The views of a scene show one set of named points, each view turned or mirrored, and shifted as a whole, with a little noise and some points left out.

Scene 1
View 1
dever: [-41   4  14  10 -18   6   0 -16   4 -47 -18   6   4  -2  -5 -37  -7  -8
  -9   9 -19   5   1 -10  28  -2  25  -6  15  14  22  -5 -23 -39 -14   8
  -8  14  -5   8  13  16]
besu: [-23   3  19   9  16  -2 -11  15 -15 -28  16   1  10 -16 -29  -4  -4 -20
  13   4 -15   2  -6   2  28  37  30 -22  36  39  -7 -34 -11 -43   0  35
   5 -25   2  13   6  -9]
tezu: [-36  11  10   7  -6   8   1   1   3 -32  -4  -7   5   5 -16 -31  -9 -14
 -12   3 -15  -1  -3  -8  29  11  44 -12  25  20  -5 -20 -20 -30  -8   6
 -17  -9  -3   9  11   2]
fir: [  1  -1   8   6   8 -20 -11  20  -6 -10  11 -16  -7   4 -19 -22   2 -24
   1 -13  -4   2 -10  -5  20  30  32 -14  16  20 -40 -47   3 -11  -2  19
   4 -49   5  20   7 -15]
Gon: [ -9 -15  16   8  12  -6 -24  10 -12 -27  -1   1  -8  -8 -18 -15  -8 -13
  22  -4  -6  18 -16   6  13  14   7 -19  -3  14   0 -21  -7 -27  -1  30
  27 -14 -12   0  11  17]
bimo: [-30 -12  12  24  -1   1   4   1  -4 -37   3  17   9   5 -18  -6   3   7
   2   7  -4   8   4   0  19   8  34  -6  12  16  11  -7 -12 -49 -14  23
  13 -11   5  20   6  13]
mesuz: [ -5 -24  13  23  14   7 -13  24  -6 -15   4  13 -10  30 -30  10   4  -2
  17  -9  13  20 -22   4   3  -7  33 -16 -18   1  -3   0 -13 -23 -13  18
  39 -25  -2   5  11  22]
kofu: [-13 -16  16  30 -24  -6  12   6  -4 -40  -8  17  -2   9 -17 -25  -3   9
  -8   3 -11  11  -6  -4  12   4  27 -17   8   7   5 -12   0 -42 -29  26
  22 -15   5  22  20  27]
Mema: [  3 -21  19   9  19 -13 -31   9 -19 -18   2  16 -10  -1 -19   7  13 -22
  31  -7   7  23  -6   1  13   6   6  -4 -14  15   4 -11  -3 -28  -3  33
  44 -19   5  16   2   5]
mumi: [ -4  -4  13  -5 -16 -19 -18  -4  15 -26 -18 -19 -16 -11  -5 -61  -9 -22
   4 -10 -21  13 -31  -9  14   8  -7 -24   3   5  -9 -33  -7   1  -5   6
   9  -9 -20  -8  25  22]
zupi: [-38   3  -2   0  -1   8 -16 -11  -6 -37 -22 -18  -9   7   6 -44 -22 -14
 -11  -1 -10   5   7  -7  20  -2  31   4 -13   6  -4 -16 -17 -21   4   3
 -18   6 -19   0   5  10]
kib: [-31  17  18  -1   5   2 -13  -6  -3 -23   0   4   7   4 -15  -9  13 -36
   2   2  -7  -1   7 -16  38   7  43   3  25  32   1 -12 -24 -31  -5   7
 -14 -11  15  24  -1 -20]
rozo: [-29  -1  17  13  26  -3  -7  17 -10 -25  28   5  21 -18 -35   9   1 -11
  17   7 -10   1  -6   6  29  42  35 -22  47  41  -3 -31 -15 -50   4  34
   4 -29   3  14   2 -11]
foze: [-22   6  17 -10  12 -14 -24  -6   6 -19   4 -12   3 -19 -15 -26   6 -33
  17  -2 -15   6 -17  -7  30  21   9 -15  29  28  -2 -28 -21 -15   7  10
  -1 -10  -7   0   8  -5]
vuz: [ -6 -35   0  28  -7 -26   8   2  13 -23   4  12  -2  21  -7 -17  16  22
  -2  -7   8  15  -3  -1   3   1  22   1  -9  -9  -6 -13   0 -28 -16  12
  29 -31   6  27   7  22]
dotol: [ -8 -19   4  10  -1 -18 -19 -10 -11 -30 -16   3 -13   6   4 -26   4 -11
   3  -6   2  16  13  -7  14  -2  13  14 -24   3  -6 -15   3 -25  -4  19
  18 -14   2  25  -1   6]
vev: [-22  -8   9  11  -5 -40   9 -16  21 -25  17   7  20 -15  -7 -23  30  -4
  -2   3 -10  -1   8 -12  31  28  18   2  48  24  -3 -31  -8 -37  -6  11
  -1 -28  20  41   1 -13]
dum: [-13   9   5 -13  11 -23 -24  -8  -1 -10   0 -17  -5  -1  -3 -27  16 -45
   4 -10  -1   0   7 -18  32  16  27   9  13  24 -29 -35  -9  -6   8   2
 -11 -30   9  26  -5 -32]
rugo: [ -8 -15  13   4   5   3 -30   4  -3 -22 -18  -1 -19   9 -13 -21  -7 -18
  19 -10   1  23 -24   0   6 -12   6 -14 -27  -2   5  -4 -15 -10  -4  12
  30   0 -18 -10  15  26]
kevop: [-22  -9  19  25   9   8  -2  24 -20 -34  12  13   6   0 -32   2 -13   0
   8   5  -9   8  -8   8  17  25  37 -26  19  25   0 -21  -6 -52 -12  40
  19 -24   0  12  12  12]
gen: [ -7  -8   3  -5  -3 -23 -15 -10  25  -6  -8 -12 -12  21  -2 -34  21 -23
   0 -16   7  10 -13 -18  16 -10  21   5  -6  -4 -20 -15 -17   8  -3 -18
   3 -21   3  14   7   0]
View 2
rugo: [ 29 -26 -33 -30 -20 -20  11 -26 -16  21 -32 -10   2   7 -12 -12  24  13
 -22  -8  -4  -4 -19  -6  21  -8 -24  -8 -22  -7  38 -24  17   1  -3  19
  -9  35  10   8 -27  -7]
dotol: [ 17 -33  -3 -28 -21  -3 -19 -16 -26 -13 -32 -11  15   1 -17 -25  22  -2
  -8   0 -24  -8  -1 -12  22  -5 -25 -20 -17  -1  17 -13   7   1  -5   5
  -4   4  -8   9 -25  11]
dum: [  5 -35   4 -12   6   6 -11 -39 -11 -14   6  -8  13  15 -25  -3  14  12
  24 -10 -17  -5  -2 -18   6  23 -42 -35 -17  -4   9 -26 -23 -27 -19  -1
 -19 -33  11  12 -29  14]
kevop: [  4 -27 -33 -25   1   6 -13 -26 -13  10 -15 -26  23  18  14   7   0 -10
   6  12  15 -17   6   3 -19   8 -36 -16  -3  -8  38   6  19  11 -30 -10
 -31  40 -25  15   2  18]
besu: [-11 -24 -24 -26   6  16 -11 -40  -7  13   9 -19  23  21   6   8  -7  -5
  19   1  11 -17   8  -4 -28  21 -41 -32  -8 -13  29  -2  -2   4 -32 -15
 -35  14 -13  12  -9  18]
zupi: [ 45  -9  -6 -17 -13   8 -16 -38 -28   3 -13 -30   3  -1 -18  12  13  26
  -5   3 -11   2  -1 -15  30  -4 -32 -27 -22 -25  -6   2  -1  -3  -2   5
 -13  23  17   6 -20   9]
tezu: [ 28 -17  -8 -12  16  10  -5 -37  -8   0   2 -27   5  10   0  16   0  14
   8   9  -1   2   4  -2   8   8 -38 -22  -7 -23   2   8  -9  -9 -12   1
 -24  20   1  15   1  24]
kofu: [ 23 -33 -17 -31   5   0  -4  -8  -8   0 -27 -18  11   2   9 -14  11  -7
 -12  16 -10  -4   4  11   8 -13 -32  -5   5  -6  25  21  11   8  -4   2
 -13  38 -29  19   9  23]
mesuz: [ 16 -43 -37 -11  -1 -27   0 -16 -12  -2 -45 -17  10  20   5  -6  17  -7
  -9   2   8 -10 -18   3  12   1 -25   3 -14   5  54 -25  37  -5 -26  16
 -18  37  -7  14  -8   6]
dever: [ 30  -1  -5 -29   4   4  -5 -27 -10   3  -2 -25  -1   3   1   1  -6  10
 -18  10 -10   5   9   0  17 -11 -23 -18 -11 -37 -10   9  -5   7   6   7
 -15  34  -1   4   0  27]
bimo: [  8 -21 -13 -19   6  -3 -18 -20 -14 -10 -19 -24  14  11  11  -6  -6 -15
  -6  12  -1  -6   5   3   4  -1 -22 -12  -7 -17  15   2  19  10 -19   3
 -20  34 -13  10   2  30]
gen: [ 23 -42   1  -6  11 -15  10 -27  -7 -10 -17  -3  -1   2 -22 -11  20  11
   2 -11 -22   8 -20 -10  36   5 -31  -8 -13   3  14 -18  -6 -28  -5  25
  -4 -12  22  22 -24   8]
Mema: [-12 -37 -28 -33 -20 -19  -7 -16 -14   1 -29  -3  19  18  -5 -27  15 -16
 -10  -5  -3 -17  -8  -6  -5   3 -22 -16 -21   3  50 -39  20   6 -21   5
 -15  13 -11   3 -28   6]
fir: [ 10 -56 -15 -12  11  13  -3 -32  -8   2  -7 -11  20  12 -15   1  23   8
  32  -2  -6 -12  -6  -7  -6  22 -57 -25   1  14  36   2 -12 -24 -27  -8
 -23 -13 -11  30 -14   8]
foze: [ -4 -14 -12 -28   3   7   8 -47  -4  22  20  -6   7  11  -9   0  -8   7
   7 -13  -1  -3  -3 -10  -7  17 -32 -30 -17 -22  11 -13 -20  -3 -12   3
 -22   1  18  10 -25  10]
vev: [-24 -34  16 -19  25  13 -12 -26  -1 -13  12  -3  17   2   3 -21 -17 -23
  15  -1 -17  -3   7  -3  -4  14 -29 -18   5  -9  -1  15 -13  -1 -18   2
 -15 -13  -5  23  -4  38]
rozo: [-24 -25 -22 -16  14  13 -14 -42  -7  10  11 -19  25  23  15   9 -19 -17
  23   2  20 -18   6  -2 -33  29 -37 -26  -6 -15  28  -2   6   6 -43 -12
 -38  16  -9  14  -6  24]
kib: [  8 -11  -4 -15  17  -2 -12 -32  -5 -20   6 -22   8  27   0   7  -6   4
   8   4  -4  -3   9  -5   1  16 -31 -30 -19 -25   1 -29 -12 -16 -19  -2
 -28  -2  -1  -1  -7  33]
View 3
tezu: [ 25 -16 -20 -20 -26 -10  -5 -11 -21 -22  18  -5 -12  -4  -6  13 -23 -31
  -4   2  -3  31   2  21  22  -1  20  -3   2  15   3   3  -4  15  14 -28
   8  12  15  -1  14  13]
besu: [ 27  -7 -19  -1 -13 -14  -3 -14  10 -34   0  19  -8 -19  -6  -6  -6 -25
  18 -23   5  14 -21  18   1   5  23   2 -12   3  22  16 -12  22  17 -13
   5  26  17  -5   3   5]
Gon: [ 12  -2  -8   6 -20   1 -12 -30 -13  -4   7  10   7 -12   7   7 -22 -10
   2 -38  -9   5  -4  16  -8  24  -2   0  21  -7  27  14  -8  22  15 -12
  30  14  23  -4  -4  -8]
rozo: [ 28  -8 -19  -4 -10 -19   7 -19  20 -44  -2  21  -7 -26  -3 -11  -7 -31
  30 -15   3  15 -30  22  -1  11  31   2 -17   2  22  11 -17  17  16 -12
   1  29  15 -18  -5   2]
Mema: [  5  -1  -6  18 -11   1   3 -28  -8  -1   4   8  14  -7  18 -17  -6 -20
  -6 -39  -4   6  -9  20  -7  51 -15   1  18 -19  33  21  -4  15  12 -17
  42  28  18  -4 -24  -8]
kofu: [ 36 -27  -6 -15 -46 -17  13 -16 -16  -1  38   0  21   6  26   2 -25 -15
 -12 -23 -16  22   8  28  21  13   0  15  16   5  19  14 -15   6  10  -2
  29  14  16 -15   8   7]
dum: [ 25  10 -18  17  -9  11 -11   9 -31 -16 -12  -6 -19  -8 -23 -10  -6 -43
 -18 -22  17  17 -15  10  22  30   7 -13 -10  16  10  -9  23   6  14 -43
  14  37   7  23  -1  12]
gen: [ 14   8  -5   1 -22  20  -9  -5 -40   6  13 -15  -4   2  -3  13 -25 -40
 -40 -17  -3   8   5  13  24  39  -1  -6  22  14   9 -27  27 -11   9 -45
  30  27  11   7 -10   6]
dotol: [ 26  -8  -9  17 -28   4   0 -15 -53   7   9 -11  14   6   9 -12 -26 -21
 -15 -33  -5  27  -1  20  18  47 -17 -11  17   3  18  15   2  11  13 -21
  38  19   9   3  -3  -2]
mumi: [ 22  10   1   2 -33  10 -30 -11 -26  16   6  -2   0 -11  -6  39 -35  -3
 -32 -40  -6   1  11   5   4   5  -5   6  29  16  18 -17   5   8  16 -24
  19   0  25  16  20  -1]
zupi: [ 12  -9 -21  -6 -23   6 -25 -22 -60  -5   7 -19 -12  -1 -15  20 -38 -21
  -6  -6  -7  37   9  17  18  13   2 -25  20  12   0   8   0  25  19 -36
  20  -1  15  11  17   3]
rugo: [ -7  -1  -7  -1 -20  11 -19 -38 -30  12  20  -3   8  -2  12  20 -26 -13
 -19 -28 -16   8  15  16  -5  31 -15  -5  44 -14  21  11   1  19  14 -26
  45   8  27   2 -10  -7]
vev: [ 53  -6   4   8 -34 -20  19   7  -5 -24 -10 -10   5 -16   4 -11 -20 -35
 -10 -11  10  26 -25  22  28  32  14  12 -20  25  16 -21  -8 -14   7 -21
  -4  27   3 -11   7   1]
kevop: [ 25 -22 -19 -13 -24 -16   7 -27   3 -27  28  22   7  -7  14  -7 -12 -20
  22 -25 -11  16 -11  25   3   7  18   6   2  -6  23  26 -18  23  17  -1
  22  24  19 -20  -4   4]
mesuz: [ -2 -11 -14 -13 -18   8   6 -39 -13  -6  43  13  13   3  25   0 -15 -29
  -5 -25 -23   0   6  24   1  36   2   3  33 -20  23  13   5   8  11 -18
  49  31  22 -22 -33   0]
dever: [ 20 -23 -10 -15 -38 -21  -3 -20 -27  -6   7 -25   1  -3   6  15 -32 -19
 -13  10  -4  46  12  26  21  10   0   0  15  11   6  10 -23  16  10 -26
  12  -8  17  -2  25   5]
foze: [ 14  10  -7   4 -13  -3 -18 -12  -3 -16 -18  -2 -14 -23 -14  15 -16 -23
  -8 -16   9  12 -11  12   1  14  12  -1   5   9  16  -8  -2  13  13 -35
   4  12  20   9   8  -1]
vuz: [ 36 -14   1  -3 -40   3  19 -20 -35  -1  37  -2  27   6  27  -4 -36 -27
 -15 -33 -22  11  -3  25  22  46  -1   5  20   7  18 -10   2 -13   8 -10
  36  30   6 -27 -17  -3]
View 4
Mema: [  1   4   5 -15  18  -1  16 -27  13  -9  23 -14   0   1  21  27 -20  26
  17  21   2  12  22 -11 -37  18 -16  -1  -1  20  -3 -11 -10   8  39 -10
 -26   7  14 -29  18 -31]
mumi: [  5  29  10 -40  23  22   5 -39  36 -16   9  31   8  15  -5 -11  11  42
  -1  24   3  14 -13  20 -19 -12 -25  31  -1   5   4 -26   0   6   7  15
 -32  13 -13 -29 -13   7]
zupi: [ 14   9  13 -27   0   9  22 -30  33   0   5  36  -8   3 -15  22  21  13
 -13  13   1  10 -17 -13   4 -10 -12   7  14 -14  11 -33  21   6 -17  -5
 -10  15 -10  -7   8  -3]
mesuz: [ 16 -20   8 -10  23   5  31 -35  25  -5  34  -9  21  16  11  16 -10   9
  27  14  19   1  28 -14 -15  13 -18   9   0   2   3  -5   7  11  36   1
  -6 -19  15 -28  12 -25]
kib: [ 23  11  -3  -7  -9  -5  19 -11   2 -12   6   2   5 -34  -4  21  -8  13
   0   6   8  37 -14 -21 -13   3   6  19  17  16 -16 -18  39   6 -15 -13
 -30   3   7   6  19  -9]
rozo: [ 24   8  19  16  22  11  12   8  -4 -36 -18 -11   4 -13  25   8  -9   7
  10  -1   5  37  25  -5 -20 -10   9   8  27  29  -7  12  26   3  -2 -29
 -43   0  30 -12  27  -1]
dever: [ 31  16  17  -9   4   8  32 -26  34  -6   7  22  10 -16  -8  10  10  -5
 -18  27   8  18 -25  -8  12 -16 -21  16  -4   7 -16 -18   7   2 -22 -21
 -19  13  -1  -5   1  -7]
Gon: [  2  10  13 -15  30  16  14 -27  26 -16   8   8   0   7  19  15  -3  21
   8  19   3  15  16   2 -23  -4 -16   3   4   9   5 -11  -5   7  22  -9
 -27   7  11 -30  12 -13]
vuz: [ 44  -2  30 -16  -4 -16  36 -33  20  -3  30  -5  13  38  -1 -10   1  18
  16  13   5 -11  19  -9 -14  24 -23  19  -3  20  -6   2  -2  -1  22  -7
  -7  12  -5 -21   8 -18]
rugo: [ -4  -1   3 -28  26  18  21 -43  34   2  27  14   9   9   4  25   1  25
   7  26   9   2   2  -1 -15   0 -28   8  -8  -9   8 -25  -9  11  30   8
 -11  -1   2 -28  -1 -20]
kevop: [ 26   1  23   6  27  10  27 -17  29 -31   4  -1   7   2  27   0  -7 -11
  14  10  10  26  28 -14 -11  -7  -3   0  11  18  -5   7  16   5   5 -28
 -28  -5  25 -26  26 -12]
foze: [  6  23   4 -13  17  17   1  -9   0 -17 -10  10   5 -17   1  12  -1  38
  -3  10   2  30  -7  11 -23 -12  -8  24  15  13  -3 -15  15   5   0  -2
 -42  11   6  -8   2   4]
fir: [ 18  16   6 -25   6   0   1 -18  11 -33   6   6  -1  19   6 -16  -7  37
  25  -7   1  31  23  -7 -39  11  10  23  31  20   6 -10  42   9   8   8
 -38   2   0 -23  20   4]
bimo: [ 39   2  23   1   1  -7  37 -22  22 -10  17  -3   9  -2   7   9  -5  -8
   3  17   8  13   6 -20  -3   5 -13   6   1  22 -16   0  10   0  -1 -28
 -17   7  11 -12  19 -19]
tezu: [ 32  10  12  -9   4   9  22 -18  22 -17   1  18  10  -9  -6   0   9   4
  -2   7  10  27  -9 -10   1 -12  -2  22  15   5  -7 -13  36   6 -22  -9
 -24   1   3  -6  10   4]
dotol: [ 17  14  13 -32  -9 -14  22 -36  25   0  25  11 -13  15  -1  18  -2  25
   2  19  -5   5   1 -19 -23  22 -18   2   1  11   0 -25   0   3  13  -9
 -15  26  -9 -20  17 -22]
besu: [ 18  16  15   3  22  12   9  -3   9 -36 -12  -1   0 -12  23   4  -8   8
   9   3   3  39  19  -6 -23 -10   6   8  23  25  -4   2  25   5  -4 -22
 -42   3  21 -18  24  -3]
gen: [ 22   7  -2 -35 -12  -6  14 -32   5   5  26  10  15  11 -22   5   2  51
  10   8   5   4 -11  -2 -23  19 -15  39   8   4  -1 -26  22   6  13  25
 -16   6 -17  -5  -6  -4]
vev: [ 50  26  26  -2 -15 -15  17  -4  -9 -20  -4  -8   7   1  -1 -14  -4  28
   1   6  -4  18   2   0 -20  11  -5  31  15  42 -21   7  15  -8 -10 -20
 -39  25   0  -1  10  -1]
dum: [ 11  22  -5 -29 -14  -9  -1 -12  -6 -13   3   8  -9  -9 -10  11  -6  49
   8  -4  -6  32  -5 -12 -38  15   9  25  30  16   0 -27  42   7  -4   8
 -36  16  -8  -1  16   1]
View 5
bimo: [  1  11  -5  19 -26  -8  12 -21  41  -1 -18  12 -21 -13 -12 -10  10 -27
 -16   0  -9 -30   0 -14   7  -1  -5   7  14 -25   0   0  18  19  23   8
 -11   8  -3   8 -15 -20]
kevop: [-14  -5   2   5 -20   8   8  -9  52  -3 -10  -3  -8   0 -14 -12  25 -46
 -25 -10 -11 -30   4 -28  24   3 -13   7  13  -9  -8  12  21  10  26   5
  -2  -2  -3  -1 -13 -22]
fir: [-12  -2  26 -33 -15   2  -4   9  39  -3  15   6 -25  31 -17  19  -7 -41
  -9 -22  13  -4 -10 -15   4  -3 -11   6  19 -14 -34 -19  28  -2   4 -12
  -5 -17  13 -12 -15 -31]
tezu: [ -4   2  13  18   0   4   8 -17  30 -10  -1  24 -33   1   2   7 -12 -33
  -3  -8 -15 -20 -16  -4  21 -18  -1  -5  -5 -24  -6  -6  18   5  11  -9
  -9  -1   8   9 -25 -10]
Mema: [ -3   6  -5  -2 -30 -32  12  -4  42  25  -2 -15   3  14 -25   8  11 -15
 -23  12  14 -11   9 -18   7  19 -32  29  38 -23 -22 -14   9   3  14   4
  -3  10 -19  -3 -18 -40]
mumi: [-17 -13  29  12 -21 -28  12   3   0  41  22  20 -10   1   2  39 -16 -30
  -9  -5 -11  10  -8   3  16 -29 -19   5  -3 -11 -30 -13  41 -16 -14  -8
  -7  13  -8  16 -24 -36]
vuz: [ 11  16   0  -9 -48 -16   4 -17  23  20 -16  16 -25  -5 -25   2  14 -26
 -15  -5  12 -10   7  -1 -28  -8  -1   8  18 -19 -11 -10  39  23   8  12
 -18  23   2   9   1 -51]
foze: [ -6  -3  23  21 -12 -18  11   6  18   3  19  10 -17   9   0  13 -23 -17
 -11  -2   1 -11 -16 -10  33 -15 -18  15  13 -18 -30 -16  17  -7   6 -10
   1 -26  -7  -1 -40 -19]
zupi: [  0   6   1  20  10  -8  16 -18  27  20  -5  29 -28   1  24  42 -28 -19
  -6   0 -10 -14 -18   7  12  -3 -16  -9   1 -23  -6  -4  19   3   3   3
 -12  21  12  30 -31 -20]
kofu: [-14   4   4   8 -37 -12   9 -22  34  14 -13  17 -15 -20 -23   1  21 -44
 -10  -5 -19 -17   8 -13  -2 -12  -2   0   1 -24   1   0  32  11  13   1
 -16  27  -8  10   1 -23]
rugo: [  2  -6  -3  14  -9 -26  17 -16  17  47   2  -6   0  14  -3  23   6 -16
 -23  14  -3   1   3   8  13  -1 -34  15   7 -15 -20  -7  18  -6  -2  -1
 -11  39 -12  21 -20 -51]
kib: [  0  12   7  13   0 -12   8 -17  43 -21   1  12 -28  10 -11   4 -18 -17
   2   4  -2 -21 -15  -9  21  -2  -8  11  13 -40 -10 -22  -1   6  15 -16
  -9 -11  -2  -4 -29  -1]
besu: [-17  -4  15   7 -15   1   7   6  49 -14   5   0 -13   8  -9  -3   0 -38
 -19 -13  -3 -27  -8 -30  35   1 -15  10  22 -13 -20  -1  16   3  23  -3
   5 -32  -1 -10 -29 -11]
Gon: [-11  -6   4   8 -22 -18  14   0  32  29   3  -5   0   7  -7  14   8 -26
 -26   1  -1 -11   2 -16  21   4 -29  16  20 -10 -24   0  24  -3   9   5
  -2   6 -10   9 -22 -38]
dotol: [ -2  17  -2  -8 -25 -32  12 -12  37  28  -8  16 -17   1  -7  37 -12 -15
  -7   6   8  -8  -1  -5 -13  15 -18   9  29 -32 -12 -17  22   7   4   7
 -15  23   0  16 -12 -30]
vev: [ -2  21  22   7 -50 -22   3   2  28 -20   1  33 -39 -16 -22  -3 -20 -23
   1 -13   6 -22  -9 -19  -3 -19  12  11  25 -32 -17 -23  30  17  15  -1
  -6 -37  -1 -12 -22  -8]

In a view up to two points have been moved. Name them for each view, in the order of its rows, or write -.
view 1 -> -
view 2 -> fir, foze
view 3 -> zupi
view 4 -> bimo, vev
view 5 -> kib
